Points on a hilly landscape, in no order, each with its height.
From any point a climber steps to the highest of the 2 points nearest to it. It stops when none of these is higher. Distance is the straight distance between rows; heights are no part of it.
rada height 46.2: [169 158 134 112 109 117  82 120 120  86 143 106 134 118 155 124 164 136
 117 124 104 122 117 138 154 115 167 109 151 114 103 134 126  87 145 112
 166 133  93 128 130 108 132]
Buso height 29.8: [122 186 153 117 133  89 164  83 134 162 124 203 104  76 192 142  84 153
 137 122 175 146 153  92  97 128 189 125 139 120 152  94 145  81 142 111
 160  81 137 108 171  93 149]
tesub height 37.2: [155 107 112 125 138 138  91 106 182 151 143 130 139 123 122  72 113 111
 103 103 113 121 124 119 176 125  88 145 137 125 180 193 140 112 139 100
 122 159 112 102 179 140 120]
Soze height 11.7: [121 156 113 127  68 156 124 168  65  70  97  87 131 119 114 142 153 104
 141 130 101 149 173 153 112 144 135 162  92 121  41 153 111 154 160 141
 118 162 140 159  99 157 116]
dun height 25.1: [ 92 116 105 111 128 108 149 139 142 136 174 102 152 106 133 126 141 167
 156 126 130 137 124 125  74  83 121 114 186 148  89  92 162 120  84 143
 114  45 127 110 131 110 128]
ner height 57.7: [192 101 156 131 132 144  69 178 158 137 134  69 155  65 123 103 185 113
 143  92 107 140 144 151 115 149  77 136 128 119 165 148 149 150 108  83
 161 167 119  96 124 157 139]
pamer height 19.3: [153 177 101  85 125 124 108 123  94 175 109 105 106 135 135 119 132 126
 127 111 140  84 190 142 145 133 191 152 174 151 134  95 204 118 170 127
 103 148 100 105 161 128 101]
sepad height 40.0: [128  79 181 134 123 124 105 194 213 127 166  93 145 102  87 139 109 113
 123 131 151 164 132 155 110 148  77  96 131 121 119 139 146 130  76 145
 138 115 104  76  85 191 133]
bul height 35.0: [102 113  88 145 120 142 165  84 118 144  76 182 164  46 117 142  86 131
 150 155 184 122 138 130  76  99 122 164  87 160 122 136 162 159 145  98
  77 110 163 141 131 113 153]
Vikaz height 8.6: [150 132 134 139  80 125 103 144 175 100 111 124 158  71  82 135 101  98
 129 153 127 122 152 140 124 113 106 116  96  96  58 187 124 107 172 112
 122 155 113 124 152 150 148]
guv height 22.1: [ 96  91 159 137 153 139 156 144 205 148 156 134 120 140 108 195 117 168
 106 103 145 134 116 163 155 145 108 138 125 135 121 107 128 101  49 184
  98  79 104  82  85 151 115]
velan height 54.6: [132 151  92 124 128 138 127 118 102 148  77 132 120 165 120 119 126  89
 104 150 141  80 189 112 196 135 200 128  73 125 149 136 159 137 164 134
 115 156  87 113 168 108 137]
nako height 32.0: [129 136 126 136 106 123 141 127 129 122  92 176 143 105 142 136  66  95
 101 121 170 121 114 100 120 142 124 151  92 109 120 159 113 146 147 115
 148 109 145 115 110 120 141]
Lali height 34.7: [126 162 147 117 109  84 134 137 114  70 152 121 117 126 154 179 122 142
 135 144 151 164 122 121  69 120 148  59 154 100  47 109  66 112 125 130
 167  87 123 166 122 100 142]
gubeg height 41.1: [144 159 136 101 132 113  87  86 126 101 172  98 105 174 187 111 151 147
 127 125 106 143 117 111 167 111 188  68 192 108 120 110 135  86 130 113
 186 146  96 116 143 119 109]
gites height 24.7: [114 115  67 124 112 142 127 110 134 112 170  97 136 159 136 107 113 108
  93 146 120 132 114  79 156 106 127 120 148  93 106 158 118 146 151 133
 113 183 130 132 150 189 123]
Pigig height 62.4: [ 76 132 142 148 141 116 144  94  96 150  83 180 124 107 129 145  80 139
 154 156 145 145  90 136  72 149  79 129 104 163 130  76  85 142  85 123
 149  88 166 186  91  68 162]
noz height 69.9: [140 140 120 111  93 134 147 123  55  66 120 149 173 103 140 117 138 156
 129 136  80 106 104 123 104 102 137 145 116  96  83 106 100 125 150 111
 185 130 181 177 111  98 123]
rol height 60.3: [172 141  86 119 155 170 113 118  95 146 140  49 132 134 128 107 164 116
 114 132 101 104 101 119 170 152 144 114 144 142 159 110 155 110 134  95
 133 204 112 145 119 132 128]
Rupul height 73.5: [151 112 129  83 115 172  48 157 137 122 152  51 117 141 133  96 168 148
 128 134 110 131 156 204 142  98 153 115 165 148 116  87 185 128  92 151
 144 158 101  75  78 163  65]
nat height 42.8: [ 90 142 135 126 143 113  95 114 130 125 127 122 123  75  83 127 166 142
 168 122  93  96 116 175  97  98  99 103 137 128  57 118 102 105 117  91
 139 134 140 165 166  63 139]
vute height 44.7: [ 99 148 138 120  99  92 137  92 149 115 150 150  90 150 148 157 156 171
 131 161 147  99 137 131 166 110 233 138 122 117  84 118 137 125 133 164
 100 130  78 138 168 116 137]
Lazim height 38.4: [166 131 100 140 125 148 144  52 114 130 152 130 171 100 146  82 117 147
 130 168  76  93  77  89 138  82 152 104 136 114 171  95 149  57 156  87
 105 151 150 167 156 117 142]
madul height 71.7: [ 81 110  67 116 132 140 164 159 113 138 176  69 135 158 133 127 141 133
  87 121 119 153 139 117 115 128 119 140 153 127 122  95 152 161  90 192
  76 117 134  97  98 189  85]
netu height 12.3: [148 104 120 138  94 123 130 175 158 109 138 108 168  69  98 139 110 110
 129 148 142 158 144 126  80 113  83 132 114 112  81 170 123 152 145 126
 115 134 125 138 120 177 165]
teno height 22.3: [105 128 110 118 103 120 145 181  79 103 138  91 135 139 167 107 103  93
 113  91 151 151 141 107  78 126 104 111 167  84  83 140 107 202 124 126
 156 105 167  98 105 137  94]
Ked height 14.3: [ 93 154 123 101 154 127 115 154  65 142  97 123 115 126 117  98 131 102
 137  77 102  87 150 122 120 146 102 139 130 135 102 114 109 143 108  96
 161 119 164 127 132  47  80]
riz height 10.7: [160 110 135 122 146 123  93 181 165 130 162 124 169  85 122 111 137 140
  96  97 103 137 122 131  95 125  75  81 181 110 119 167  94 142 140  89
 179 119 159 106 145 125 130]
vozu height 36.5: [113 132 135 132 163 107 124  97 129 123 180 119  88 212 182 109 138 118
 111 127  94 142 110  61 177 124 159  66 159  94 139 134 105 100 127  97
 182 145 122 126 143 105 127]
Zap height 32.3: [114 166 148 120 168 118 150  92  80 133 172 146  84 188 176 105 125 132
 136 132  87 154  96  50 150 141 163  87 126 114 168  92  89  83 113 124
 144 137 141 159 109 110 152]
ganu height 56.1: [ 87 119 126 111 161 121 155 110  93 155  73 188  96 174 128 132  84 106
 111 112 150  91 139 124 153 166  90 161  98 159 179 125 103 162  90 153
  95  79 178 146  95 103  85]
Manup height 64.1: [120  79 102 104 147 163 129 129 171 151 183  76 137 134 103 105 142 149
 109 140 127 141 145 148 142 104 144 145 157 140 145  87 186 147  75 182
  79 155 102  75 104 201  92]
mol height 18.1: [105 137 111 102 124 106 130 144  99 114 156 109 119 147 179 102 119 105
 125  83 137 139 140  96 101 105 115  94 207  83 112 136 128 147 127 104
 166 100 148  78 149 113  71]
Suk height 56.8: [138 111 152 100 135 127 148 158 167 167 171 106 117 133 151 124 129 143
  94 113 161 126 129 151 139 149 178 142 165 152 139  82 176 156 100 192
 106 126  96  72 104 167 122]
digud height 78.2: [ 67 104  93 126 149 136 186 137 143 143 158 126 123 175 161 152 110 135
  85 111 124 129 121 111 142 134  93 147 140 119 148 101 118 143  82 196
  56  77 157  95 117 173  79]
kises height 61.2: [133 126  95 134 135 148 150  90  66 122  85 171 136 130  99 130 114 127
 124 148 145  97 129 114 162 137 149 182  61 139 167 127 138 138 152 129
  91 166 151 151 111 103 120]
Zib height 26.8: [ 96 133 109 144 103 117 162 165 100 112 125 128 101 182 167 132  84 102
 102 116 157 144 131  96  99 151 100 151 136 100 112 135  88 197 113 164
 131 103 155 121  95 160  83]
beki height 64.4: [147 138  64 130 126 168 155  80  86 118 109 124 157 114 100  96 122 107
 135 138 118 121 146 110 145 102 153 172 107 125 134 134 165 137 169 114
  81 194 143 132 133 129 121]
talum height 42.3: [125 126 130 134 156 130 110  80 168 148 121 187 119 151 128  97 123 114
 107 124 122 103 113 113 203 134 136 133 103 140 194 183 121  88 130  87
 116 130 117 120 163  86 140]
ter height 50.8: [117 126 171 124 140 109  99  80 203 139 166 173 102 203 144 113 130 161
 126 139 122 115 137 136 200  99 198 110 141 145 125 139 131  86 116 110
 148 120  63 116 160 102 141]
mem height 48.3: [ 80 120 130 112 176 119 182  80 147 182 126 172  78 186 147 145 122 115
 105 149 151  84 125 102 194 166 182 105 113 161 190 119 130 120 119 159
  62 129 150 144 171 128 144]
Zosul height 36.9: [135 104 158 138 125 129 130 136 169 132  85 188 152  90  86 147  62  79
  99 122 150 129 103 119 120 150  67 124  73 117 122 191  99 132 150  96
 156 135 157 130 136 126 176]
pul height 19.8: [105 135 175 178 131  83 154 129 157 128 118 170  83 196 150 181  87 103
 107 122 165 160 126 104 121 158 135  94  95 112 101 166  55 130 131 104
 184  73 133 128 113 110 145]
gat height 26.5: [154 171 188  95 134  95 139 100 153 170 140 173 100 107 186 135 122 168
 144 113 154 138 148 130 135 132 227 137 164 139 141  87 168  71 144 144
 166 115  88 100 153 106 147]
dokup height 67.9: [195 117 127 134 146 151  85 134 138 129 151  73 139 111 125 112 191 123
 110 115  95 133 108 136 165 149 110 140 123 123 185 134 143 132 118 104
 148 194  98 126 114 145 141]
mudig height 20.6: [147 107 114 135 120 140 122 158 115  93 181  95 156 109 117 147 220 183
 150 141  94 145  91 143  91 105 100 147 128 127 129 125 112 138 125 120
 125 128 133 184 111 138 151]
ref height 40.5: [ 87 160 148 144 120  76 125 130 121 115 116 111 114 133 120 159 100  84
 138 114 143 146 105 162  69 136 107  60 144 111  54  99  92 140 119 129
 161 101 136 132 125  78 144]
Neti height 79.3: [165 117 142 150 130 140 165 101 126  99 132 197 156 147 127 146 119 137
  84 153 109 119  44  95 141 125 120 149  84 110 185 137 102  97 167 146
 141 126 155 173  86 151 151]
relap height 14.9: [118 128 134 100 149 138  93 169 114 152 127  74 143 114 125 115 162 132
 143  80 110 126 146 166 110 129 104  97 191 130 110  89 161 102  85 119
 168  90 120  73 108  92  76]
gaz height 47.5: [ 86 173 113 111 126  91 151  99  94 133 126 152  72 143 161 149 136 132
 127 151 143  99 164 103 145 126 217 139 112 129 114  90 137 134 122 142
 104 121 113 142 171  85 111]
Sonu height 40.8: [126 124 133 122 137 115 198  86 134 146 154 187 143  93 173 150 129 157
 113 164 146 124  76 120 127 123 175 150 118 159 195 103 130 124 130 162
  55 101 157 171 140 148 190]
Zabil height 24.5: [112 136 130 128 142 116 141 124 111 114 178 126 121 124 119 142 185 183
 160 147 113 135  87 136 109 114 142 145 136 144 141 102 119  98  92 137
  84 101 105 180 108 116 143]
pige height 70.7: [ 68 127 136 141 160 122 175 135  93 144 128 140 121 137 154 131 110 147
 158 117 104 146 111 111  72 133  78 124 127 142 134  69  74 114  53 154
 131  39 172 160  90  77 119]
zikid height 51.9: [ 70 130 140 119 163 104 175  83 116 155 111 208  62 201 182 144  87 105
 106 133 137 104 141  96 161 153 141 131 100 148 180 114 102 144  94 148
  95  87 171 140 134 108 103]
Dageg height 33.6: [141  80 186 123  94 117  51 175 222 103 165 100 139 113  92 108  93 123
 137 157 129 143 170 161 154 127  98  90 125 128  96 189 122 117 106 136
 153 153  86  86 126 190 121]
moba height 62.2: [147 171 139 133 119 122 104 131 102 135  67 103 130  45 109 160 153 106
 170 128 149 116 128 173 100 131 149 125 111 146  95 104 171 105 141  89
 132 127  95 132 119  87 156]
Lamur height 63.5: [173 147 148 126 142 139 118 129  98  90 110 144 171  51 121 123 151 162
 142 114  54  87 112 140  87  98 124 111 122 117 103 110  96 105 147  80
 211 136 178 159 145  81 155]
peset height 56.5: [146  80 111 112 149 147  91 128 182 144 199  84 142 136 122  90 162 165
 104 140 110 146  87 149 142  98 115 115 172 132 175  98 168 125  74 132
 128 142 108 100 103 166 107]
moz height 50.6: [150  84  93 141 155 202 160 102  74 119  98 115 120 162  60 114 165 150
 171 142  99 127 113 112 161 141  93 154  97 145 178 114 106 142 171 129
  88 235 187 194 119 151 119]
Rokeg height 55.4: [175 167 137 143  96 114 119 136 134 144  77 139 170  48 139 154 106 114
 152 133 156 115 130 151  81 115 148 109 150 114 105 119 189  79 181 102
 146 100 116  97 135 136 160]
Runu height 20.3: [117 112 138 125 142 124 131 160 149 158 135  76 156 104 119 148 128 134
 155 104 141 153 117 157  72 112 101  77 188 146 100  80 187 118  79 142
 159  57 112  75 112 106 130]
kule height 77.6: [ 89 126 152 127 152  97 177 116 110 122 153 181 111 162 178 121  84 137
 129 121 132 158 106  81  90 133 102 118 141 120 146 106  63 127  80 124
 138  51 179 154 101 101 128]
Mam height 51.0: [127 116  93 143 114 126 121  70 171 120 140 135 126 146  91 107 128 152
 132 162 142 107 127 133 199  96 164 143 109 118 123 173 134 109 145 131
  74 169  87 121 187 136 142]
gube height 59.7: [119 100 161 155 134 126 126 172 155 135 105 119 101 158  62 143 142 107
 146 141 157 135 177 153 167 171 124 154  63 148 141 180 122 126 107 182
  94 133  62 115 143 166 128]
ketu height 54.9: [ 75 141 164 179 114 104 141 149 186 156  96 130  90 153  84 181  79  78
 121 134 169 146 119 172 109 183  90 109  88 136  97 139 106 137  93 172
 110  98 109 114 125 142 158]
lezod height 46.5: [ 98 143 161 134 146  99 132  94 179 157 127 199  97 146 140 141 124 131
 111 125 164 119 139 117 174 139 194 132  99 146 138 155 127  88 123 105
 126  92  97 111 157  86 156]
vek height 54.5: [154 112  78 119 179 195 154 126  67 155 120  79 128 150 100 121 147 124
 130 144 113 101 101  97 148 163 121 132 120 150 188 104 137 129 137 111
  92 199 160 193  99 150 132]
levo height 14.6: [122 138  82 134  97 177 137 147  79  82 145  60 120 158  91 141 192 125
 142 142  91 168 148 151 129 131 128 163 111 138  97 137 122 144 171 168
  96 201 121 173 114 195 104]
lokal height 27.3: [128 141 154 184  89 116 156 140 142 127  88 162 135 127 144 182  30  89
 107 154 187 151  93 130  82 166  98 111 107 113 105 134  74 173 151 138
 156 101 148 127  97 144 168]
zur height 41.0: [184 112 156 114  70 128  48 149 202 114 149 111 147 115 137 100  89 144
 123 143 130 134 164 158 155 100 123 103 163 115 103 180 146 112 153 120
 158 155  85  83 141 184 110]
zokuv height 9.5: [146 125 150 109 169 111 123 128 155 164 176 142 146 129 163  97 120 141
 113  90 142 155 108 117 120 135 132 105 206 140 186 121 160  88 108 113
 158  73 116  74 115 125 120]
Tam height 9.3: [117 141 102 141  85 146 131 135  95  96  88 105 128  83  78 126 123  85
 165 138 124 150 216 139 114 128 138 166  88 135  61 171 135 149 153 130
  86 175 122 135 122 145 119]
selob height 43.2: [160 100 150 139 146 137 122 151 172 121 103 160 167  69  69 150 102 117
 116 110  89 104 110 133  91 125  55 115  99 113 108 155  89 169 151  89
 171 173 172 137 157 133 182]
Simo height 13.2: [152 115 119 103 105 118  71 150 142 125 171  95 159 129 158  89 135 145
  95 103 118 157 137 132 111 101 106  72 225  85 121 155 122 136 148 108
 182 123 148  81 149 148  75]
rim height 68.7: [146 158 136 181  99 160 157 140 105 114  77 142 106 153 121 179 133 135
 115 151 151 123  97 122 153 154 157 180  39 149 175 134 111 136 186 198
 126 126  96 158 101 161 123]
nudul height 10.1: [109 129 111 108 167 147 108 164  95 130 153  75 139 128 107 104 185 129
 110  79  74 106 141 148 137 146  94 129 140 130 131 107 126 131  88 120
 136 133 148 105 123  90  75]
Nom height 18.0: [ 69 106 117 105 146 124 126 111  91 128 120 174 113 166 125  80 112 115
 129 102  97  94 126  85 155 123  94 153 130 108 125 143  95 159 114  98
 118 140 184 136 143  77  87]
Zod height 31.8: [133  71 134 125 163 138 116 134 189 142 147 131 141  92  87  86 135 104
 124  93 123 131 142 139 135 133  40 157 119 126 159 192 110 131 100 107
 100 142 143 108 157 160 124]
zuziv height 64.2: [138 122 123 165 126 144 142 147 129 123  88 142 115 166  81 152 147 114
 136 157 156 131 148 137 187 151 156 163  37 136 182 184 117 120 162 187
 104 154  72 138 153 165 148]
vadid height 50.1: [147 135 130 125 126 139  64 134 141 137  84  83 133  55 105 112 183 133
 174  94  87 107 153 193 100 110  90 116 155 134  73 143 144 119 145  71
 148 163 137 126 174 109 128]
rurok height 60.4: [108 126 101 126  90 150 158 158  42 110  87 120 147 149 121 120 129 147
 136 120 107 152 127 123 106 146  98 199 133 134 100 106 107 206 142 138
 141 141 176 179  81 138  96]
nabim height 35.5: [ 97 166 147 136 140  95 126 159 102 122 124 108  73 202 143 164 162 121
 124 108 128 117 156 132 146 168 166 108 117 127  99 110 102 119  87 158
 152  82  93 127 103  85  95]
gotud height 13.3: [136 147 110 106 164 122 118 111 117 174 146 137 136 122 165  81 130 138
 138 110 117 119 111 112 131 120 132 140 191 147 191 109 173  89 131 101
 116 117 113 109 153 113 116]
mogo height 48.1: [205 131 170 133  89 130  74 155 193 144 116 136 154  88 132 139  87 146
 149 136 153 122 142 168 117 112 122 105 176 117 110 158 179  85 163 106
 151 134  86  86 128 163 143]
diz height 66.8: [136 112 144 122 108 129  62 163 155 132 116  83 125 179 135  72 125  86
 120 127 110 130 195 130 206 141 138 105 120 122 134 176 149 135 123 139
 159 163  67  81 157 159 112]
rino height 47.4: [ 90 135 152 157 140  87 140 134 165 153 115 123 129 125  91 156  90  74
 121 110 143 149  85 177  83 147  69  87 127 137 105 101 129 135  98 134
 125  94 128 108 125  89 170]
nasas height 23.1: [157 173 158  91 110 106 121 143 110 149 115 114 112  95 172 139 138 150
 145 116 161 115 150 153 124 137 220 138 173 151 111  77 181 116 139 149
 134 112  84 102 130 119 131]
bib height 61.5: [ 65 126 148 177 108 131 134 178 159 130 105  98  97 149  82 163 105  98
 140 125 147 145 125 148 101 161  60 134  82 126  86 151  78 142 120 192
 120  99 118 133 117 167 104]
telor height 53.6: [166 129 130 106  82 151  62 152 117  66 127  56 120 104 128 126 206 144
 135 135  98 137 145 188 148 128 154 134 131 134  71 139 137 118 126 117
 125 163  93 132 110 148 119]
kaz height 54.4: [155 116  85 152 100 147  94  74 153 108 120  84 136 139  98  84 133 129
 142 148 102 130 177 152 201  96 156 133 101 129 101 179 150 109 153 139
 105 209  82 123 187 156 111]
kud height 16.4: [127 136 181 133 165  63 167 103 155 113 185 171  80 195 165 160  99 136
 103 120 154 180 150  75 126 122 154  87 129 108 120 149  71 101 123  91
 167  73 134 116 132 106 139]
rogug height 56.0: [141  94  99 116 121 166 159 130  58 117  82 133 168 134 111  95 119 125
 120 110  89 149 126  98 139 152  87 198 114 132 147 124 138 193 150 134
 140 187 182 159  87 154 121]
kuru height 47.9: [116 111 100 130 162 131 159  75 140 149 131 169 102 150 100 123 137 147
 141 170 164  96 122 136 194 132 170 135 101 156 175 141 133 109 139 151
  23 163 135 125 178 130 142]
Vor height 48.9: [148 111 180 130 112 121 123 208 166 128 167  95 127 118 133 139 128 136
 113 131 164 161 126 156 127 170 149 122 136 137 140 121 156 157  81 181
 120 114  85  75  60 204 140]
Mup height 80.2: [162 117 128 139 135 140 127 114 170 159  80 112 140  53  73 140 155 101
 198 123 182 137 181 151  95 126 115 168 109 150 141 127 190 139 127  90
  62 152  99 108 144 137 150]
vipu height 49.1: [119  99 130 146 124 136 121 117 122 127  75 149 154  59  60 146 127 125
 157 129 120 112 116 151  86 111  71 147  78 116  88 138 113 172 149  94
 138 170 174 166 135 104 170]
gazi height 65.2: [ 81 143 119 120  84 124 143 114  36  91 105 165 136 137 142 135 122 175
 158 152 111 135 106 100 101 125 123 171 116 118  97  85  85 157 132 123
 151 121 165 202 101  99 103]
Rubog height 40.3: [134 168 171 127 130  82 130 124 124 101 126 133  77 178 184 164 154 129
 135 123 142 145 159 117 163 133 224  85 125 115  91 118 122 114 125 134
 181  93  71 107 128  95 142]
Lafen height 77.1: [175 129 148 147 128 151 112 178 107 113 119 103 131 125 115 135 170 102
 111 113 115 131 110 129 165 175 118 156  73 117 168 164 123 130 133 140
 152 164  99 128  96 145 151]
rek height 61.9: [111 115 139 142 139 144 139 144 101 151  43 160 100 144 102 144  99 116
 128 117 160 124 125 138 131 185  54 181  89 166 165 132  84 179 124 164
 128 104 157 163  81 134  93]
kis height 71.0: [136 130 152 132 119 115  97 131 163 151  89  81 140  78  82 150 159  96
 186 128 152 137 126 183  74 110  93 113 141 146  97  95 201 133 129 105
 106 140  96 109 135 121 178]
Fak height 73.3: [176 102  89 129 158 150 115  91 152 143 122 100 141  93  86  89 181 138
 180 110 141 131 169 148 126 105 101 174 136 147 177 132 169 126 120  87
  59 170 116 115 149 115 112]
des height 84.8: [ 71 110 128 119 152  96 180 112 159 129 187 166 115 174 173 134 105 133
  97 111 133 133 102  94 124 123 118 117 163 115 152 115 105 123  81 141
  90  56 159 113 126 138 113]
Vub height 35.6: [140 152 100 121  98 123 154  51 112  92 145 181 160 110 149  97 100 135
 111 167 103  75 113  77 115  64 160 126 121  78 127 101 148  80 172  97
 133 129 155 142 162 105 109]
peg height 50.9: [115 177 115 124 141 113 133 110  79 150  83 168  95 149 143 152 120 115
 105 137 153  79 182 108 162 153 208 139  58 148 164 102 145 133 145 130
 137 116 105 138 148  56 131]
gel height 61.3: [ 94 141 101 115 106 130 148  86  20 125  78 172 116 145 135 135  94 160
 134 158 141 109 149  99 125 152 145 181  97 147 139  68 120 168 126 124
 114 128 159 183 101  84  91]
Fuli height 31.1: [ 88 140 117 137 146 111 161 162  94 129 130 113  71 221 161 156 113  98
  96  94 128 120 150  99 141 165 117 124 121 104 134 109 100 158  94 169
 143  87 137 110 107 106  62]
Kor height 20.7: [ 96 105  86 143 123 124 161 155 124 138 143  95 156 114 121 135 125 129
 154 136 136 142 112 113  53 102  88 133 144 163  90 126 141 167  92 143
 119  51 169 137 112 112 153]
Kisu height 62.5: [178 121 107 100 110 154  96 159 122 113 153  51 149 104 127 117 204 144
 148 132 120 160 157 171 113 108 144 147 160 155 124  98 198 154 107 117
 114 151  97 112  90 165 126]
ziton height 6.3: [104 159 124 130  77 118  98 138 134 116  77 123 125  82 115 126  95  77
 155 132 147 120 180 132 116 114 128 120 128 101  37 166 147 132 170 104
 121 142 125  96 156 135 126]
duf height 59.4: [131 119 108 117 100 146  60 127 131 114 122  52 119 149 113  72 151 100
 128 127  83 141 207 151 184 124 132 125 130 134  89 175 146 136 134 134
 126 196  94 108 169 153  82]
zodo height 42.4: [179  82 107 128 142 140 137  82 133 121 168 150 172  94 130 103 160 160
 153 162  93 118  83 107 127  74 104 135 130 138 196 126 131 102 131  82
  57 124 156 170 150 108 172]
ras height 16.5: [137 181  84  93 151 136 109  98  61 170 111 118 121 135 153  92 120 111
 143 117 115  88 154 102 142 122 162 140 165 138 166  94 177  94 161  97
 117 157 124 131 168  86  94]
nimim height 37.9: [119 109 108 126 133 131 187  78 140 141 115 208 151  54 145 150 106 145
 130 162 186 113 114 138 116 105 142 169  93 162 175 144 143 143 136 125
  45  98 172 139 147 142 173]
Taboz height 32.9: [135 171 131 112 112 107 167  75  93 112 119 209 142  99 183 116  72 132
 131 139 138 122 136  61  92  80 157 122 130  81 155  95 144  89 157  95
 181  96 163 121 146  90 118]
pib height 23.4: [110 142 165 174 109  91 165 102 126 115 104 182 109 159 148 196  41 111
 109 160 173 160 106 114  78 143 111  86 117 100  87 117  43 160 146 113
 194  94 159 154 109  98 144]
vabi height 63.4: [152 136 152  91 136 161  62 129 137 162 160 103  94 174 175 107 128 159
 137 120 125 100 143 188 137  94 184 112 197 150 134  90 181 107 113 159
 166 150  87  66 108 144  72]
Lale height 50.5: [161 128 120 115 141 122 168 165 129 165 133  99 127 105 150 130 132 113
  92 122 164 134 141 135 119 169 159 173 132 164 172  98 173 173 112 170
  79 119 115 109 110 161 154]
Ture height 17.2: [136 106  76 136 101 174 144 148 104  92 175  73 151 134 100 133 210 159
 147 156  96 182 112 138  94  97  99 167 125 130 132 133 130 165 153 151
  95 171 139 181 106 194 136]
fuso height 48.4: [178  89 126 114 147 127 102 106 185 136 208 131 160 117 141 101 157 188
 127 149  98 140  80 124 126  84 111 109 183 154 198 107 149  91 104  92
 110 115 108 147 135 127 148]
lusil height 59.2: [109 105 141 128 136 133 101 156 169 142 143 110 112 190  95 107 140 114
 108 123 127 112 168 138 196 148 143 126 111 127 125 159 147 127  88 167
 120 132  63  81 132 138  99]
naf height 57.1: [179 154 130 129 105 140  88 123 116 100  77 115 155  51 131 117 152 133
 142 106  72  83 135 172 106 106 116 119 132 104  78 142 129  84 181  75
 187 144 157 127 166  99 120]
fedu height 59.1: [133 137  99 132 120 140 121 153 112 136  96  96 126 196 145 115 119  63
  96 138 121 114 172  82 193 152 169 104  91 101 138 158 143 147 148 143
 155 172  86 108 156 163 138]
fus height 16.8: [119  94 147 139 145 126 122 211 165 122 168 117 153 114  88 151 137 141
  90 108 105 150 103 140  70 142  47  72 142 110 105 161  64 164 123 135
 173 121 171 125 125 159 137]
pum height 24.6: [132 124 187 156 122 117  95 210 142 113 126  97 123 116 106 142 132 102
 116 106 115 144 120 147 125 182  91  71 112  99  97 183  82 150 132 138
 186 141 136 109 104 145 158]
Pevof height 73.4: [138 133 135 158 152 162 154 111 121 120 113 154 102 163 119 167 151 139
 127 143 138 128  52 111 164 145 128 156  80 159 217 135 103 118 168 171
  93 141 122 177 100 166 140]
Fatu height 33.1: [135 152 173 135 115 105  84 156 129 105  99 103 133  94 117 146 125  88
 127 100 115 130 111 161 103 145 112  48 144 105  64 141 103 124 165 105
 177 136 143 108 137  95 165]
ropiv height 5.3: [154 139 180 121 156  94 133 136 185 148 156 160 144 108 129 148  93 133
 119 105 173 161 110 127  96 133 136  84 177 143 127 130 131  86 131  94
 158  75 105 104 125 114 167]
zezad height 68.2: [170 125  57 142 148 163 145  60 123 160 115 110 150 104 113  89 137 138
 157 142 124 123 140 123 146 102 139 156 158 152 183 121 188 109 166  94
  50 194 134 126 168 140 126]
niseb height 56.3: [143 123 151 128 121 147  63  98 191 154 153 123 104 193 159 100 111 162
 134 127 126  93 135 173 185  88 192 107 160 152 130 132 161 104 125 140
 161 159  56  95 144 137 103]
tegol height 15.3: [ 43  94 149 127 116 128 129 111 100 121  96 208 102 178 108 115 112 162
 146 122 105 112 100 100 145 129  72 159 113 120 121 143  64 158 136 136
 112 112 189 175 133 115  78]
bedi height 54.7: [105 121 146 151 112 118 125 129  93 126  62 163 145  91  94 161 101 132
 136 131 126 126  80 144  90 143  88 129  91 128  86 107  95 165 140 116
 186 139 169 174 103  82 164]
dabez height 29.6: [109 157 138  96 135  91 144 127 133 110 182 134 127 116 159 121 120 168
 158 126 135 168 140  94  62  89 136  72 187 116  95  89 109  98  92 124
 150  54 128 142 140  89 137]
tovuz height 16.3: [127 120  98 140 101 111 166 158 154 117 149 139 161 101 129 166 107 149
 120 161 168 145 104 118  64 104 120 136 133 133  93 141 115 159 135 139
  98  75 133 157 123 150 177]
guva height 21.4: [ 89 120  77 102 132 138 132 108  90 125 165 116 138 152 147  72 125 122
 125 129  96 118  98  84 128  96 118 136 168 109 127 120 125 145 134 105
  97 151 162 150 137 126 113]
kat height 44.8: [165 125  94 130 148 143 197 123  96 142 121 131 156 110 173 149 127 119
 103 140 145 133  81 106 118 138 155 173 114 157 201 105 159 163 135 163
  89 125 148 149  96 169 179]
Pedu height 28.1: [141 139 104 121 100 117 140 131 137 114 146 144 143 121 159 118  90  99
  94 122 149 121 127  90 131 113 148 145 143  93 118 155 140 141 162 123
 118 131 120  94 149 160 136]
muzi height 28.2: [106 124 135 121 157 141 155 115  63 135 156 157 117 152 148 109 142 145
 142 144  89 138  64  91 124 132 124 127 126 147 189  85 100 103 106 142
  87 117 151 194 101 124 153]
Zutu height 40.4: [184 155 154 112 109 115  85 104 125  48 120 121 123 122 170 137 158 145
 111 118  85 124 151 126 128 111 162  60 154  88  77 140  85  59 165 102
 219 113 138 129 164  85 115]
luda height 85.5: [169 132 151 161 133 141 133 124 120 103 117 166 144 114 111 144 164 134
 111 128 101 109  81 126 156 142 133 158  57 108 165 153 101  92 149 116
 162 141 128 160  93 100 152]
fepal height 67.5: [ 79 119 119 154 120 149 144 149 117 126  82 137  95 143  75 135 118 124
 152 126 151 138 138 135 115 142  70 184  79 146 116 154  83 163 141 178
  92 121 142 161 111 150  81]
sep height 26.4: [103  97 139 131 167 130 141 136 181 141 148 138 127 117  91 135 147 135
 120 104 141 125 104 147 130 142  73 138 123 137 147 148 122 107  68 127
  91  87 125 120 109 125 126]

For each start below, name the point where the climber stops.
riz -> fepal
Tam -> rada
Pedu -> des
lokal -> des

For each start below, name every point that the climber comes to, in order.
ziton -> Tam > Soze > levo > Ture > mudig > Zabil > muzi > Zap > vozu > gubeg > rada
gites -> Pedu > nako > Zosul > selob > vipu > bedi > Pigig > pige > kule > des
pul -> pib > lokal > nako > Zosul > selob > vipu > bedi > Pigig > pige > kule > des
